Points, in no order, along strands that fork, close into loops and pass close to each other.
Two points are linked if the straight distance between their rows is under 141. Some points are linked to none.
kinam: [ 43  -7 -22 -36  17 -25 -11  -2   3  33  16 -39  34 -41  30  21  23 -22
 -20  20  19   1   3 -10 -20   3 -29  60 -23 -46  31  -3  42  -4  23 -21
  -7 -10 -18   2   4  21  36 -30  -2 -16  19  12  32 -16 -49   2 -64  28
  -8  18  30]
metik: [-41  18   9  34   7  -4 -23   1   1  12  13  35 -31   2  11 -27 -10 -26
  34   2 -20  13   2 -22  28  29  16 -41 -22  69 -38  25   6   0  28  -5
  16 -32  -2   8 -22  18  -1 -10 -26 -29 -33   6   1  52 -16 -30  35   5
  22   2   7]
livuf: [  3 -10 -15 -10  13  -7   2   9  12 -23   5  -2   0  -6   2  -3 -19   8
  17  30  34  -2   1   5  17  16  13  14 -16  11   6   8  18  35  12  -9
 -10   3  17 -31   5   8 -17 -24  35 -33  15  14   0   0  24   3 -30  -3
 -23  -7  26]
tozof: [ -1  -2 -35   6   7 -48  15 -23 -11  41  28 -53  12 -13  -3 -15  17 -51
   7   5  13  -5 -45  21 -15  21   6  -1  19 -45 -28   4  27 -16 -33  12
 -12  27 -23  22 -26 -24  13  17 -26  34  -5   2 -14 -22 -16   4  17  21
   5   0 -24]
Dapo: [ 11   9 -23  12   4 -30   3 -39 -18  50  17 -34  21 -23  16  -3  16 -26
  -9  11  15   1 -19  -4 -15  13  11  14  10 -38   0  -2  45 -15 -12   9
   4   5  -2  15 -11   0  29 -23 -28   6 -12  -6  -5  -2 -49  -3  -8   3
  14   4  -1]
devad: [-16 -48  34 -16  23 -20 -35  16  -3 -32  15  -1 -23  17   3 -12 -19  22
  53  40  -7 -27  -4   3  41 -25 -15 -27 -19  25  49  43  10  46  19  24
   2   8  29 -21  11 -22 -37 -28  34 -21  34  14 -20  14  32  -5 -37  -2
 -31  18   0]
fozip: [ -8 -19  -9  -6  -7   1 -16  20  46  -4  -7 -25  -8 -34 -29  -3   7  -6
  46  23 -18   5  -6  18  11  -3  32 -14  16  20 -53  36 -39  36 -31  -5
 -10  24 -10 -32  -3 -28 -48  37  -8   2  36  18 -34  -8  63  19  22 -32
   6  12 -51]
keve: [-25  29 -15  10 -31  -2 -21 -17  -8  17  41   7  -4 -21 -16  -4 -21 -36
   2 -24  37 -11  -2  13   7  59  22 -40 -25  38 -46   2  -3  20  45 -25
 -10 -20  -5   7   6  41  22 -11   1 -14 -15  18   6  47 -18 -40  10 -12
  35   6  12]
Lador: [  4 -35  29  13  21  18 -20  17 -18 -40 -16   3 -17   6  -4  20   5  37
  28  25 -33 -28   8  59 -10 -21   3 -45 -11  17  24  44   4  13 -23  29
  21  19  36  -4  14   0 -16 -14 -21  -1  20 -16 -17  -3  23  26 -44  -6
 -14  22 -59]
Mifed: [-23 -27  57   6  24 -27 -39  -8 -20 -12  13  29 -54  37  -4 -20  -3  18
  43  30 -30 -23 -16 -11  32 -14 -27 -27 -30  26  53  41  32  12  32  28
  13  -6  24  -9  -2 -17 -46 -48  16 -28  10   8 -10  35  -6  -1 -29   2
 -28  20  -3]
nesub: [-27  42 -21  -2  12  -4  20 -12   3 -15  -3 -10 -17  -9 -28 -22   6 -12
   0 -12   4   6 -33  -7 -40  40   1  -6  -2  13 -41 -17  35 -16  -7 -19
  -9  12  -3 -14 -43  38 -19   0  -5   0  -2  -5  11  -2 -16   4 -10   9
 -25 -27   5]
ledis: [-13   2 -22   6 -43  28  26 -19  13  46  34 -25  33  30 -20 -14 -10 -26
 -30   1  10  -4 -20 -24  11  -5  41 -14  -9 -13 -47 -18 -51 -18   2 -13
 -18   9 -37  11 -19  -4  -2  48  19  33 -16   7 -62   4   4  -8  55 -29
  -9   2   6]
Baru: [-39  13  15 -20 -12  22   8  35   4 -53 -27  13  -5  -4  -4  28 -20  22
   7 -27  51   3  11  25 -30  -2 -53  17  14  19  11 -25 -43  -1  -9 -41
  -8   5   3  -9   1  57 -11  25   1  -1 -13 -34  57 -23  29   5 -19  12
  -2 -26   5]
nunu: [-17   2 -16  20  11 -23 -10 -22   7  15  46  18   3   0  11 -23 -20  -4
  27  27  26   1 -10 -45  32   7  12  -4 -25  36  -7  15  25  26  54  -1
 -20 -23   9 -13 -16   3  -7 -22  17 -45  -8  16 -14  34 -12 -33  22 -16
  -9 -17  42]
sodi: [-48  -6  -2   5 -13  45  12  41  21 -45   4  11 -12   8 -35  16 -25  24
  29   9  -9 -10   8  22   6  -9  13  -9 -15  30 -41 -18 -43  24 -25 -35
  -2   8   5 -17 -25  24 -22  34  16  -4   7 -14  10  -4  51  -8  -7 -13
 -35   3   0]
zalo: [ 20 -16  -8  40  23 -17   9  -1 -15  11 -18  23 -14  -6 -14 -17  32  12
  19  29 -45   9 -25  -1 -31  36  22 -21  27 -22  -9  41  35 -38 -29  25
   8  22  -6  -5  -4 -52   3 -15 -45  14 -15 -13 -36 -15  -1  37   4   6
  20   5 -27]
mavin: [ 40   6  -5   0  17 -31  -7 -27 -10  18 -38   8  -4 -31  21   5  55  10
 -21  20 -19  26   7 -40 -41  26 -42  40  12 -34  32  -7  55 -48  20   2
   8  -9  -8 -10   0  17   0 -16 -22   7   1 -23  43 -12 -75  44 -37  15
   3  13   6]
gof: [ 21 -62  22 -26  33 -29 -33  29   8 -26 -18 -29  10  -4  26  11  -3  23
  34  51  -7 -17   2  14  15  -4   4  -5   2 -11  27  59  22  36  -1  26
   4  24  16 -42  18 -35 -24 -27  28 -16  31  10 -11   2  36  20 -46  16
  -5  15 -10]
kep: [ 33  12  -2  23 -16  14  24 -31  -8  41  31  -6  41  30 -11 -17  14 -17
 -48 -17  -2   4  -4 -34   7 -25  29  -6  27 -24   6 -22 -18 -32 -18  32
  11  16   6  41 -13 -21  36 -10  -6  23 -31   9 -39  -1 -33  -1  74   6
  17   4  -7]
suvil: [  1 -16  14  29  -3  64   1  27  -6 -28  12   8 -27  28  -9 -10 -17  22
   9  -4 -65   3 -19  27   5 -30   9 -52   0  41   3   5 -39   0 -36   2
  10   7  18   8   8 -57  -3  40 -27  15   4  -1 -52  -7  36   2  17  -7
   2  39 -51]
fas: [  8  -5  -7  28  19 -53 -38 -46   2  51  17 -20  41 -18  48 -21   4 -15
  28  37   5 -17   1 -36  12 -11  39   2  17  -9 -21  39  40  14  10  24
 -37   3   4   0 -14 -52 -19  18 -40  -2  -9  -8 -52  -2 -15 -14  32 -20
  41 -18 -26]
Tapop: [-46   4 -15   7 -21  23  -4  22  24 -24  23  13 -22  -7 -62  10 -25 -14
  32   2   9 -18   3  11  -5  34  32 -25 -32  37 -66  -7 -42  35  -3 -47
 -13   2 -23 -17 -24  43 -25  34  16  -1   3  15  18   3  55 -11   6  -4
 -16   5  19]
Kip: [-26  -2  12  -5  -6  60  29  52  11 -44 -20  10  11  40 -11  24 -26  48
  -5  -6 -18   4   8  30  10 -35 -22  11   5  16  -6 -31 -49 -14 -29 -11
  -3   9  10   6 -18   8   3  49  14   7   3 -35  13 -20  36  -1  -8  -9
 -35 -10 -17]
kena: [ 53 -35 -19 -28 -17 -12  15  -3 -18  52   7 -25  58  -2  13  17   4 -43
 -44   4  17  -2  21   3  -2 -28  12  43   4 -61  26 -14 -11   2 -10  19
  -7  -5  -6  18  31 -21  35 -18  25  -4  12   4 -25 -14 -14 -14   4  11
  -1   9   8]
nub: [-37  34  -6  31 -16  16 -12   1   5  21  28  20  -7   0   5 -18 -24 -48
   2 -33  -3   3   2  -7   9  36  27 -55 -20  61 -72   9 -21  -7  16 -22
  12 -23 -20  11  -5  26  23  14 -20  -7 -30   5 -12  45 -11 -48  38   1
  36  17   9]
sul: [ 10  -9 -36 -18  16 -54  21  10   3  17  -9 -45   1 -20 -24  -5  33 -53
  -1   6  14  -7 -17  37 -23  43 -11  -5  11 -41 -24   4  32   7 -39  12
  10  33 -32   7 -13  -5   7  -4 -28  34  20   9  26 -24   0  12 -36  28
  -7   8 -17]
Nipu: [ 44  -7   2 -24  -5   3  39  -2  -9  23  -7   3  47  14  -8   1  22 -28
 -73 -23  -8  22  23 -10  -2 -25 -25  31  18 -57  25 -27 -18 -16  -8  20
  11  -4  -6  50  25   0  34 -24  11  10  -4  -5  -4 -24 -37   6   8  33
  -5   1  -6]
vuku: [ 23   4 -14  25   0 -17 -30 -40 -19  44  32 -15  29  -6  41   1  -3  -4
   2  10  20   0   8 -50  12 -19  23  -4   1 -15  17   2  43  15  30  27
   3 -24  17  -1  16 -14  21 -43 -11 -24 -10   8 -15  39 -41 -24  18 -33
  18  -4  30]
liti: [ 32  -6 -13 -11  26 -38  16 -12   7   5 -31   9  18 -19   2 -17  46  -8
 -39 -10 -24  29  10 -20 -25   7 -56  30  25 -55  24 -27  33 -49   7   8
  23   0 -30  26   6   8  19  -5 -26  32   4 -22  39 -41 -66  15 -27  44
 -22  10  -9]
rubos: [-32  24  37   2  -2  21 -19   4 -17 -49 -26  24 -43  -1  11 -16  -9  22
  15 -16   5  15  11  28 -29   9 -26  -6 -10  43  19  -7  -4  -6 -10 -17
  19  -3  16 -22   2  33 -31 -13 -25 -11 -22 -23  29  -3  -8   2 -21  20
  18  -2 -11]
Pizuz: [ 32   4  43  17  19  30   2  -4 -36 -30 -36  29 -45  17  19   2  -8  37
  -2 -18 -52   4   4  29 -18 -10 -16 -30   3   5  54   3  14 -34 -23   9
  21  -1  17   8  39 -26   8  -4 -27   9 -13 -18 -15 -11 -12  19  -5  10
  25  16 -23]
midad: [  6  13  11   8  31   6  16  10   0 -41 -48  26 -26   0  -2 -12  36  40
 -10 -17 -26  31  -4   0 -46  21 -40  13  25  -2  20  -7  12 -53 -18   7
  23   4   6 -15 -11  14 -17  16 -11  17 -15 -32  19 -29 -23  25 -30  13
 -11 -15 -16]
lar: [ 29   4  26  -4  -8  29  20  23 -21 -17 -46   7 -11  11  22   8 -18  22
 -19 -28 -27   5  14  38  -7  -6 -29 -10  21 -11  35   0 -12   0 -37  16
  17  -7  15  33  50 -11  28 -12  -2  13  -1 -24  -5 -25  12  21 -21  15
  22  23 -23]
masi: [-24  -6  35 -11  -2  33  -8  28   0 -45 -28  12  -4  -2   2  38 -31  32
  25  -2  26 -38  31  52  -5 -19 -32   9  17  28  36   7 -29  20 -17  -4
   3  -5  19   5  18  53  12   7  -5 -13  10 -23  56 -11  32  10 -34  -4
 -13  -6 -23]
sapot: [ 31  38  12  13   6  21  26 -26 -11   3 -30  46  -9  17   1 -13  29  28
 -44 -30 -48  17   1 -30 -26  -9  -3   7  26  -8  42 -19  -2 -58 -11  31
  27   6  16  12   7 -38  24  -4  -9  29 -33   8   9 -15 -30  21  48  27
  30  -1   7]
fepiz: [-46  -7  24  22   7 -26 -44 -10   8  12  15  35 -47  13 -17 -40  -2 -12
  34  21 -15  -4 -15 -16  32  32  -4 -32 -38  55 -15  53   9  13  37  14
  13 -32   7  -4 -30  14 -30 -50 -13 -44 -29  15  10  40  -5  -4  10  18
   3   1 -12]
Nopi: [ 16 -37 -22 -32 -31   6  55  41  24   5 -13 -21  47  40 -51  26  10   2
 -51  -3   2   9  19   6  38 -18   6  12   6 -34 -21 -21 -51  -8 -23  26
 -17  13 -44  33 -11 -25  10  38  43  41  11  10 -18 -30  43  26  10 -12
 -30 -12 -15]
zaniv: [ 30   9   3  11 -24  44  34  -7   4  29   3  16  21  50 -12 -19 -11   5
 -45  -7 -28  24  -2 -30  15 -26  34 -19  17   0  -2 -24 -35 -19 -21  18
   0   7   7  22   0 -40  16   0   3  17 -20  10 -52   3   2   1  67   3
   2  10  -5]
fubad: [-15  -3  49 -22 -10  12 -26  16 -34 -42 -10  22 -19  13  29  18 -46  19
  24   2  15 -26  36  28  21 -24 -35   4  -5  32  58 -16  -6  34  17 -16
  -8 -18  27  13  48  25  -4 -24  14 -25  15  -9  28   7  12  -4 -34  -4
  -2  10   7]
Mifof: [  7 -26 -27 -15  12  -6  44  61  35 -28 -14 -24  11   2 -27  30  25  20
   1  -9 -16   8  -1  45   5  -5 -15   0  30 -12 -46   1 -26   8 -42  27
  20  28  -6  15 -23 -17   6  40  14  17  22  -7  18 -27  56  27 -19  -8
 -38  -8 -28]
zakog: [ 11 -28  -3 -25   9  14  26  37  33 -23 -36   1   4 -16 -17  63  -4  17
  -3 -12  32 -30  25  26  10  -2 -24  43  31 -11  -3   4 -19  12 -16  -2
   1 -12 -18  11  10  37  32  23  40 -11  14 -10  66 -22  48  12 -41 -18
 -37 -40  11]
rifiz: [  2  14  11 -11  21   4  23  23  14 -50 -51  15  -4   7   8 -15  28  29
 -40 -50   0  47   4  -3 -33 -13 -80  17  42  -7  30 -13 -18 -47  -7   8
  17  -1 -10  18   6   8  -1  30  -7  28 -22 -30  35 -43 -16  23 -24  34
 -10 -19 -15]
pab: [ 56  -8  24 -19  -1  20  28   9 -20   8 -44  11  17  26  18   1   1  11
 -55 -31 -41  31  28   0 -10 -23 -36  12  23 -41  45 -19 -16  -8 -12  15
   7 -17  16  44  52 -11  28 -26  11  -3   0 -14  -1 -21 -13  17   3  31
   5   0  -7]
ziz: [  4 -30 -25 -37 -20 -10  53  36  28  -9  -9 -12  36  17 -45  43  20 -20
 -49 -26  22 -17  17  16  34  -6 -11  23  13 -48 -24 -23 -26  -5 -21  19
  -9   5 -66  33   1  -2  23  40  44  48  12  13  31 -35  32  15 -14  -9
 -37 -26   1]
meboz: [  7 -40   0  -7   2  10 -12  36  10 -22  -4 -17 -12 -21 -22  34   7  21
  36  16 -21 -13   7  50   0 -19  26 -28  19  16 -10  42 -30  35 -56  24
  10  25  19  -7   8 -18 -20  21 -10   5  28   3 -17 -15  63  27 -16 -20
  -1  24 -60]
gabo: [-56  18  36  18   5  30 -36  13  -3 -55  -5  26 -41   7 -21 -17  -1  15
  25  -9 -20  -2  12  38 -31  -8  -1 -29 -37  60  -1  16 -11  -6 -20 -12
  27   7  12 -23 -36  32 -35  -1 -40  -8  -3 -12  17  -8  12  -6 -21  19
   1   8 -32]
Gem: [ 19  -3  -2  33  36  -6  12  12  -9 -16 -37  30 -25  -1 -20 -14  52  36
   0   1 -50  15 -13   9 -41  37 -13  -4  26 -22   7  19  31 -58 -21  18
  24  17   1 -13 -15 -21   0  -9 -30  17  -9 -21  -2 -25 -10  34 -23   9
  -6   0 -24]
piz: [ 14  50  -4  -4 -21   8 -14 -54 -22  24  19 -17  11 -31  11  13  16   0
 -40 -51  30  15   2 -34 -26 -15 -19  30   1 -26  26 -41   7 -31  33 -23
  11 -21  23   2   1  36  23 -14 -18  -4 -11 -12  22  25 -65 -20  19  -9
  22 -13  18]
ligob: [ 34   4 -11 -11  25 -18   0 -20  -2   4 -11  -6  15 -17  33   1  13  12
 -10  23   4  22   5 -30 -15   4 -17  45  -3 -22  27  -5  51 -14  24  -7
   2 -18  14 -18  13  16   1 -42  13 -32  15 -10  18  -3 -43  22 -46  10
 -13  -3  28]
pebis: [-30 -26   7  18   3  21 -12  20   5 -14   6  11 -35  12  -2 -21 -10  -1
  54  35 -39  23  -8   1  32 -18  26 -35 -15  51 -15  20 -22  26  -2 -15
  -2 -11  12  -8   3 -19 -33  21  -9 -10  14   2 -49  22  35 -21  25 -30
 -21  18 -24]
Tun: [-19   4  38  -1   1  54  10  26 -22 -53 -28  22 -13  38  16  15 -25  38
   7 -16 -27   2   4  34   1 -51 -25  -7   3  33  29 -25 -25 -15 -23  -7
  -1   3  23   2   7   2  -2  36 -19   6  -4 -32   7 -17  18 -13  -9   5
  -7   3 -26]
tuz: [-22   8  35  32 -11  51   3  11  -2  -8 -10  43 -32  60   9 -12 -33  14
 -12 -21 -62  18  14 -16  29 -51  15 -13 -21  45  -1 -50 -38 -16 -11 -22
  -1  -5  -9   2  -1 -32  -2  36 -12  13 -19   0 -14  19  -3 -48  60  11
  12  19  20]
lopu: [ 23  -1 -28 -23 -25  14 -12 -22 -18  39  44 -27  24 -31  -1  40   4 -28
 -48 -25  55 -32   7   3  -1  -9  20  37 -25 -49  21 -34 -12  -5  44 -15
 -15 -25   5   9  19  26  41 -16  37  -5  16  11   4  -5 -20 -25 -16 -20
  14   1  34]
Fuv: [  6   5 -15  -1  10 -17  10   9   0   2 -22 -18 -14 -24  -8 -12  19 -11
   1  15   8   7 -13  29 -27  46   4  -8   2 -16 -21  24  24  13 -32  10
  19  17  -2 -14   0   9   0 -36 -12   1   7   0   6  -9   4  29 -47  12
   7  12 -21]
sile: [  0   2  28 -33  -3 -14 -33  17  -6 -28  17  25 -27  -1  21  -5 -34  26
  21  -2  31 -41  30   1  24  -2 -50  14 -13  17  65   4  -1  46  43 -18
 -10 -21  22  -8  32  14 -13 -59  37 -44  12  16  34  29   2  10 -49  14
   6  25  36]
Sema: [  3   7  11  32 -28  53  16   3  24  27  12  21  -2  57  -1 -25 -29   1
 -35 -12 -43  22   8 -32  22 -27  31 -38  -5  34 -20 -22 -58 -15 -18 -10
   1  -5 -12  11   5 -53   6  30  -5  16 -28  17 -55  25  10 -19  72   1
  13  28   1]
numeb: [ 20 -28   6 -31  11  -3 -12  31  19 -37  -1   3   4 -20  13  23 -24  23
  21  17  40 -48  26   9  24   6  -4  24  -4   0  41  26   7  48   6  -7
  -8  -6   9 -20  26  11   3 -29  49 -34  22  25  30  -2  35  18 -53   8
 -13   6  27]
dinuf: [-11 -37  16  19  20  29 -19  14 -19 -28  -4  16 -32  15  -9 -10   6  25
  43  27 -53   4 -15  25  15 -29  17 -47  -7  34  10  27   2   3  -8   1
  10  11  30  -6   8 -31 -33  10 -26   4  17  -4 -46   9  27   1   2 -19
 -24  16 -45]
pek: [ -7  25   4 -31  -7   2  39  26  11 -28 -41   4   7 -10   1  -5  15  -1
 -52 -53  27  22  11  11 -17   4 -71  24  31 -28  12 -15 -27 -13 -12  -1
  11  -5 -26  28  20  29  20  17   1  26  -3 -17  37 -34  -8  21 -27  24
  -4 -10  -6]
mik: [-20  14 -36   0   0 -36  42   2   4   8  25 -53   8   1 -31 -30  22 -49
   3 -16  -7  -9 -58  12 -19  17   8 -26  18 -22 -57  11   6 -15 -37  10
 -14  36 -44  17 -44 -21   3  31 -26  53  12  15 -16 -24   9  16  27  14
 -12   2 -26]
vopi: [  6 -16  -2  20  15 -46 -48 -39  -8  46  33 -24  39  -9  56 -15  -1  -3
  23  38  21 -13  -4 -51  15  -5  16  -2   6 -16   5  46  62  28  29  38
 -20 -13   2 -17  -6 -47  -1 -26 -20 -17 -14   8 -29  27 -33 -10   6 -14
  39   0  10]
kop: [-15  30  -6  23  11  15  11 -20  -7  -8 -17  32 -23  -1   5 -26   7  12
   4   3 -25  22 -16 -18 -13  19  19  -7   8  20 -14  -4  25 -22 -12  -1
  13  -8  11 -15 -16   2  -6  -8 -15  -9 -22  -9  -3  13 -19   9  10 -10
   0 -12   2]
kegif: [ 25  -8 -38 -26   6 -14 -30  -6  -8  52  48 -62  32 -47  21  37  17 -31
 -24  -9  47 -24 -10  10 -11  -3  -7  56 -33 -70  38 -12  14 -11  29 -24
 -12  -9  -8   9   3  23  48 -20   9 -11  21  30  19 -12 -39 -24 -32   8
   7  18  39]
refu: [ 34 -33   3 -17  36 -42 -18  -8  -9  41   9 -36  49  -9  55  -8  -3 -10
  19  67  20  -3  -2 -26 -12  -1  12  20  -2 -35  18  40  58  15  15  13
  -9  11 -14 -43   0 -57   0 -23  -2 -14  15  13 -17  -1 -20   8 -20  24
  28   8   5]
zop: [ -9  47   4 -17 -28   6  -6 -28 -21  -1  12  15  -9 -18  12   7 -19  -1
 -21 -41  42  27   8 -12 -22   9 -17  17  -8  14   4 -43 -10  -3  49 -43
   5 -18  14  -9  14  36   0 -12  -7 -16 -22 -15  21  21 -39 -22  10  -4
  37 -14  30]
mon: [ 19  -3 -16 -25 -30  14  28  -4 -15  25   3   0  25  -6  -5  29 -11 -17
 -53 -13  35 -12  19   2  11  -4  25  37  -6 -34   6 -34 -28  15  11  -4
 -12 -20  -2   6  33  11  31  -4  48   0   4   0 -12 -13   3 -10 -10 -17
  -6  -6  26]
midab: [ 10  20  -3 -29 -14 -10 -23   4  -7  -8  32  19 -11 -17   9   2 -30  11
  -2 -11  54 -28  27   1  18  18 -16  19 -22  11  32 -11  -3  46  65 -37
 -13 -31  14  -5  31  20   8 -50  34 -38   6  23  24  32 -12 -10 -30  -7
  33  14  48]
noti: [ 10 -13 -35 -20  -1 -20  26  15  31 -25   1 -38  -5 -13 -41  28  19 -22
  23   5  25 -13 -13  18  -2  21  25   8   1  -6 -50   3  -1  26 -19 -10
 -17  34 -15 -23 -32  12 -13  38  23  13  33  23  20 -14  61  13 -17 -11
 -36 -29  18]
nop: [ -3  34 -15 -11 -24  -2 -18 -33 -14   9  30  -6  -3 -32 -11   3 -15 -13
 -16 -25  51 -14  -9   9 -12  44  -3   4 -22   8  -8 -21  13  13  57 -38
 -14 -15  13  -1   8  46  22 -29   3 -17  -5  15  18  30 -35 -24 -17 -14
  35   3  21]
pamo: [ -1  -6 -30 -26 -22 -23  45  18  24  -5  13 -48  16   0 -48  17  21 -38
   2  -9   7  -7 -27  15   5   8  12   0  14 -29 -57  -4 -25   7 -32   2
 -13  38 -50  -2 -32 -18 -11  62  13  49  36  18 -12 -23  48  19  19 -16
 -28  -5  -7]
Tesum: [  5  -1 -18  32   8 -27 -11 -33  -5  32   3   3  12 -12  21 -26  15 -10
  24  34 -14   9 -21 -25  -1  16  41 -21  24   1 -32  41  33  -3 -11  18
 -13   5  -2   4  -6 -41 -10  -1 -40  -3 -20  -9 -51   6  -5  10  26 -10
  30  -8 -26]
gakuv: [ 37 -38  -3 -30  26 -36  -2  18   6   3 -23 -28  34 -11  29   5  -1  -9
  23  52  10   5   2  14   5   0  26  24  13 -24   6  42  21  32  -8  11
 -12  22   2 -40  20 -50 -13  -5  19  -9  35  10 -22 -18  31   9 -18   7
  10   3  -9]
Vebaz: [-33  36 -11 -12   2   1  24  25  13 -42 -15  -7 -21  -9 -41  -3  -7   3
   6 -23  23  -3  -8  22 -46  34 -23   0  -8  16 -32 -17 -10   7 -15 -28
  -6  15   2 -13 -36  60 -23  11   5   7   7  -9  40 -19  22  11 -26  12
 -19 -23   4]
tuk: [ -8 -18 -22  17 -26   1 -12 -46  16  60  46 -55  38  -1  -2  -4  -9 -38
 -17  -2  41 -30 -21  -8  20  -8  48  -1 -14 -36 -33 -14 -42 -19   8   2
 -41   4 -24   7 -13   9  -5  50  25  26  -6   3 -54  -7  13 -31  64 -39
   3 -10  12]
pegop: [-17  16  44   1  -1  43   6  -1 -26 -34 -27  43 -32  41  23  -4 -27  34
 -12 -28 -44  28  11  -5   6 -52  -6  -1  -6  37  27 -49 -21 -22 -13 -20
   3  -6  11  -5  10 -12 -10  22 -14   7 -23 -21   8   1  -6 -29  39  17
  14  -4  12]
zupor: [-19  17 -18  40  -2  -3  -4 -34   2  27  25  36  16   3   8  -8 -10  -1
  17  16  -1  12   4 -62  26 -19  36  -6 -13  29 -17 -24  10  -1  39 -14
  -7 -26  11  -1 -25  12  -2  18   4 -18 -20   1  -7  38 -19 -50  57 -32
 -22 -36  50]
fomel: [  5  12  16  -6   4   2  -3   8  -5 -23 -42  -2 -25 -24   3  -6   6  19
  -2   4  16   5   9  28 -25  40 -30   7  -2  -1  12  21  14  11 -15  -2
  19   3  17  -7   7  40 -17 -44 -12  -7   6 -15  29  -5  -8  36 -60  20
  10  15 -18]
rofo: [-18  12 -17  12  -9 -45 -35 -39  26  47  33 -60  30 -30  18  -8  -8 -60
  29   1  27 -36 -27  10   7  25  33   0   4 -13 -60  27   1   6  -3  -7
 -53  20 -27   3 -18  -3 -14  57 -19   9   6  19 -38  -5  13 -22  44 -18
  25  -7 -32]
vizov: [ 31  32  -6  36  -3   9  19 -37  -8  36   7  25  19   8   2 -16  31   3
 -31 -11 -31  -3 -10 -38 -18  -3  20  -6  29 -26  19 -12  13 -44 -15  44
  25  14  13  33 -12 -44  42 -12 -24  34 -36   5 -11  -7 -38  14  57  14
  30  -7  -3]
mipu: [ 22 -32 -25 -30   4 -27  32  34  36 -20 -26 -11  20 -12 -26  45  27 -25
 -20 -21  25 -19  13  25  17   5 -25  37  21 -37 -21  -8   3  17 -15  11
   1   4 -45  16   2  15  38  30  26  19  23  13  60 -33  35   1 -48  -3
 -39 -34  15]
negi: [-17  50 -13  30  -9  24  10 -39  -1  14   4  34   5   5   4 -14   3   3
 -16 -12 -25  10  -7 -46  -8  -9  32  -6   9  15 -18 -28  13 -33   4  -3
  11  -3   3   4 -31   4  13  19  -3  14 -37  -1  -2  22 -36 -21  55  -7
  -4 -29  20]
saguk: [-40  16 -27   8 -34  33  24   5  18   4  30   0   2  18 -39  -7 -23 -25
   1  -9  -2  -6 -22 -10  -7  23  32 -26 -18  16 -75 -17 -42   5   2 -37
 -11   2 -38  -5 -15  18 -10  54  21  25  -4   0 -25   9  22 -17  23 -13
 -12   3  23]
bod: [ 31  30  -8   8  -4  -7  -3 -43 -21  43  10 -20  25 -22  18   8  26  -9
 -38 -25   4  10   3 -20 -19 -15  -8  25  14 -53  28 -23  28 -32  -1   6
  27 -10  10  28   5   9  42 -36 -26   4 -11 -14   9  10 -70  -8  11   3
  20  12   5]
fad: [ -3 -18  46  11  31 -28 -42 -19 -25  13   5  30 -47  24  29 -10  -5  35
  33  28 -35  -7  -1 -35  23 -10 -22 -13 -12   8  50  21  55   4  32  31
   3 -21  18 -12  19 -29 -27 -55  22 -27   3  13   1  47 -27  14 -12 -20
  -5  19  34]
lodev: [-37 -21  -5  -1  -4  -7 -29  12  49   9   7  -7 -16 -31 -19 -26  -4 -30
  63  35  -6  11  -3  -6  35   6  20 -21 -11  47 -54  50 -39  48  10 -17
 -21  -2 -17 -29   1   0 -50  29  -1 -12  23  26 -44  14  51  -7  34 -28
  -4  11 -26]
Lolam: [  4 -14 -31 -18  25 -24  10   5  33 -20   6 -33  11 -14 -17  -7  17  -7
  31  43  28   5 -30   4   5  18  23  11 -13   2 -32  11  32  15   6 -13
 -22  35   8 -43 -33   1 -27   9  23 -23  25  20   4 -11  37  10 -22   7
 -40 -38  14]
Saru: [ 10 -15  -2 -15 -26  39  42  35   4  -5 -25   1  23  42 -17  20 -22  24
 -39  -8 -12  14  10  12  27 -16   6   8   9 -15  -1 -24 -46   2 -30   5
  -8  -2  -1  19  13 -16  13  20  36  13  -2  -8 -26 -20  40  10  10  -5
 -27  -5 -12]
Zafu: [-30  23  28 -15 -28  10  -4   9 -19 -42  -7  31 -27  -1  21   7 -24  12
   1 -30  40  29  18   3 -17  -5 -28  14  -7  34  24 -39 -27   5  19 -52
  -8 -13  13 -11  19  33 -19  -5 -12 -14 -22 -32  30   3  -7 -15   0  23
  31 -12  30]
fug: [ -4 -14 -28  -3 -10 -24 -14 -38   3  49  40 -54  28 -24  10   5  -2 -47
   6   3  56 -25 -30  13   9  12  43  14  -8 -32 -27   2   0   6   4  -5
 -39  17 -16 -10 -14   1  11  37  13   6   7  17 -33 -11  12 -25  26 -23
   6  -9  11]
Sepod: [-61  -2  32  18  -6  -5 -50   4   3 -24  10  33 -47  21 -36 -30  -6  -1
  44  19 -20  -3   2  18  21   7  -3 -31 -56  65   3  38  -7  16  19  -5
  24 -16  11  -9 -40  33 -46 -41 -16 -27  -7   5  16  13  10 -10  -7  26
 -10   6 -22]
kovik: [ 15  38   8  28  -5 -11 -32 -36 -22  34   2  23  -6  -6  35   9  -8  20
   1 -12 -10  13  32 -59   8 -34   7  -2  -4  11  31 -28  36  -4  51  26
  19 -32  25   5  25  -3   7 -39 -15 -25  -7  17  33  53 -49 -26  49 -37
  23 -18  40]
Viver: [  5  16  26  18  13 -27 -40 -29 -26  20  -3  38 -37  13  45   7 -11  41
  20  11 -34   3  19 -49   8 -22 -14  -4 -14  12  48  -5  49  -6  53  32
  16 -27  21  -2  30 -19 -22 -46   5 -25  -3  17  36  56 -49   2  28 -33
  19   0  41]

A piece is all that can be reached along the links. How many separate loops has the piece of each point below (a circle has one, a figure eight two, a Y none), and how many tips (points with one link)?
ledis => loops 0, tips 3
mon => loops 0, tips 2
lodev => loops 1, tips 1
gakuv => loops 1, tips 1
nub => loops 4, tips 1

A fork is a point with three links, a tip a point with one. Leave the first point through the second and follow the links. Name the first fork or tip that comes.
lar; pab => liti
rofo; fug => Kip
refu; gakuv => vopi
kegif; lopu => Pizuz
rubos; gabo => nop

How many points has the smallest loop of links through each point below? Write 0 if it is on no loop.
vuku => 10
meboz => 6
metik => 10
rifiz => 0
livuf => 14
sile => 8

Name the points in between on the shortest way along the links from the first point to the second, in order.
fubad; sul => masi Baru Zafu rubos fomel Fuv
mik; nub => tozof Dapo bod piz zop nop keve
Viver; rifiz => kovik vuku vopi fas Tesum zalo Gem midad
vizov; mipu => kep zaniv Sema tuz pegop Tun Kip Saru Nopi ziz
